Each row is a point on a tangle of strands that fork, close into loops and nearly touch. The rows are in no order.
Points whose rows are less than 45.3 apart are linked; no others are.
j_817: [-27 -20  -8  18 -12   9 -25  21 -16  41  35 -10  37  -4 -38  49]
j_835: [ 39  11   2 -37   0 -10  -5  -3   8 -14   4   8  -1  30  11  -9]
j_218: [ 50  -3  10 -30 -13  11 -18 -18  -3  -7  25  -2  11  41 -11   6]
j_265: [ 47  13  32 -46   1   7  -7 -19  -4  11  13   2  -2  36  18 -34]
j_84: [ 13  -9  -9  -2 -21  15 -15  18  -3   0  27  -5  24   3 -47  41]
j_392: [-30 -23  -2  19 -18  12   7   1  -1  20  -8  -4   6  -1  -4   5]
j_8: [-19  17   1   6   9 -15   6  20  -4 -10  -8  -9  -4 -19  -2   5]
j_740: [-48 -23   0  27 -16   6   6 -14   6  26 -15  -6  -6  -4   3 -11]
j_897: [-11 -23 -10  12 -17  24  16 -12   2  -7 -18  19  -1   4  14  -7]
j_671: [-13 -10  -4  54  -7  27  -6  -7 -24  13  33   3  -3 -21 -22  31]
j_543: [-12 -22  -7   9 -16  13   0  12  -2  17   5  -2  21   6 -17  20]
j_561: [-54  -9   4  30  -7  -7   9 -20  10  22 -18  -9 -25  -7   1 -14]
j_450: [ 52  -3  26 -31  -6  23  -9 -34 -13   0  11  11   1  45  26 -31]
j_906: [-34   3  -3   6   6 -14  16   0  10  -9 -28   1 -16 -19  28 -23]
j_308: [ 44  18  21 -54  19 -27  -9   5  11  15  15  -9  14  20  -5 -17]
j_127: [ 37   7   1 -33   1  -6   0 -11   8 -14  -7  16  -5  32  28 -19]
j_290: [-17  18   9  27  -7  -5  -1  24 -12   9  15 -20   0 -15 -37  27]
j_4: [ -7 -21  -6   0 -17   3 -21  31  -3  34  29 -18  38   5 -46  42]
j_157: [-46   3   7  41   2 -10   9 -24   9   8 -14  -1 -47 -18  10 -15]
j_52: [ -2  -7 -10  22 -17  25  -5  11 -17   1  26   1  16  -9 -37  36]
j_253: [-14   7   7  10 -11  -8  -5  32  -6  12  11 -21  14  -4 -43  29]
j_605: [-38  -5   6  55  -5   6  10 -31   7   9  -8   3 -49 -16   9  -7]
j_220: [ 44   3   7 -35 -12  -4 -17  -1   6  -3  29  -9  15  30 -30  16]
j_565: [  1  25 -13  -8  17 -10   0  24  -3 -26  -5  -4  -1 -23   1   5]
j_628: [-19  18 -16   9  33  -3  11  -1   0 -26 -27  -8 -23 -39  32 -20]
j_715: [-22  -9  -1  52  -6  18 -11  -3 -22  28  33  -6   1 -17 -29  39]
j_937: [ 56  -8  18 -30 -11  23 -24 -34 -19  -7  31  -1  14  42   0  -6]
j_294: [-21 -41 -16  19 -17  27   5 -19  -6   9  -7  26  10  -2  13   0]
j_14: [ -1   4 -13 -23  32 -26   3  13  22  -3 -40 -10   9 -17  26 -30]
j_737: [-28  15  -7  21  22  -6  12  -9   1 -22 -20  -2 -34 -36  34 -19]
j_601: [ 12  16 -11 -26  17 -20   1  23  11 -19 -10   0   7  -4   5   0]
j_961: [  1   5 -13 -23   8 -16  11   8  16 -14 -27   8  -4  -5  30 -22]
j_12: [  1   9 -14  -5   0   6  20  -5   2 -39 -20  27 -15  -6  28 -11]
j_670: [ -7 -15  -6  21 -13  25  22 -13  -8 -25 -14  25 -13  -5  11  -3]
j_362: [-48  17   5  23  26 -31   3 -10  11  14 -24 -13 -29 -28   8 -13]
j_560: [-39  19   4  19  20 -25   4   6   1   5 -19 -13 -17 -25   5  -5]
j_69: [-10  10 -22 -10  28  -6  12   4   7 -27 -32   0 -11 -26  36 -22]
j_186: [  4  -8  -9  39 -13  33   0  -1 -25 -11  27  12   4 -18 -28  29]
j_580: [ -8  -1   3  -1 -13  -7   2  29   3   6   2 -12  15   3 -26  17]
j_255: [ 46  13  18 -48   2 -19 -13   1   8   8  24 -10  12  28 -16  -5]
j_672: [ 41   6  -1 -26  -2   3   0 -23   2 -32 -11  25 -10  36  34 -19]
j_614: [ 16 -17  -1 -16 -17  -1 -12  25   8  23  22 -15  31  16 -42  31]
j_690: [-14  -6  -5  -8 -10  -7  18   0  13  -9 -29  13  -6  -2  26 -22]
j_357: [-20  11   8  39  -8   6   7   8 -13   5  13 -11 -12 -15 -21  19]
j_869: [ 35  13  12 -49  35 -37  -8  18  21  17  -2 -10  22   4   1 -19]
j_946: [ 23   5 -12 -12  -4  14  13 -21   0 -43 -21  36 -13  18  30 -10]
j_364: [ -4  -2  -5  20  -7  20  27 -16  -8 -39 -15  32 -23 -11  22 -10]
j_487: [-35 -11  -5  38  -7  11 -19   9 -19  45  34 -13  20  -9 -38  48]
j_511: [  8   0  -2 -32  29 -32  -1  18  26  10 -32  -7  14  -9  25 -31]
j_871: [ 57 -11  27 -32  -9  32 -21 -38 -28  -7  32   1  15  42  11 -22]
j_602: [ 17   5   5 -35  27 -37  -5  25  25  14 -16 -10  21  -4   9 -19]
j_749: [ 28  15  -8 -37  12 -20  -4  12  13 -15  -3   3   6  11   8  -5]
j_270: [-24   2   9  52  -4   8  10 -13  -7   6   5  -3 -31 -18  -3   8]

How many points has the smallest loop of links through each point below? Write - if it is on no loop.
j_157 | 11
j_906 | 6
j_817 | 9
j_749 | -

Name the points in between on the shortest way along the links from the first point to the second, in order.
j_565; j_835 | j_601 j_749
j_869; j_69 | j_602 j_511 j_14 j_961
j_740; j_290 | j_392 j_543 j_580 j_253
j_601; j_560 | j_565 j_8
j_543; j_605 | j_392 j_740 j_561 j_157
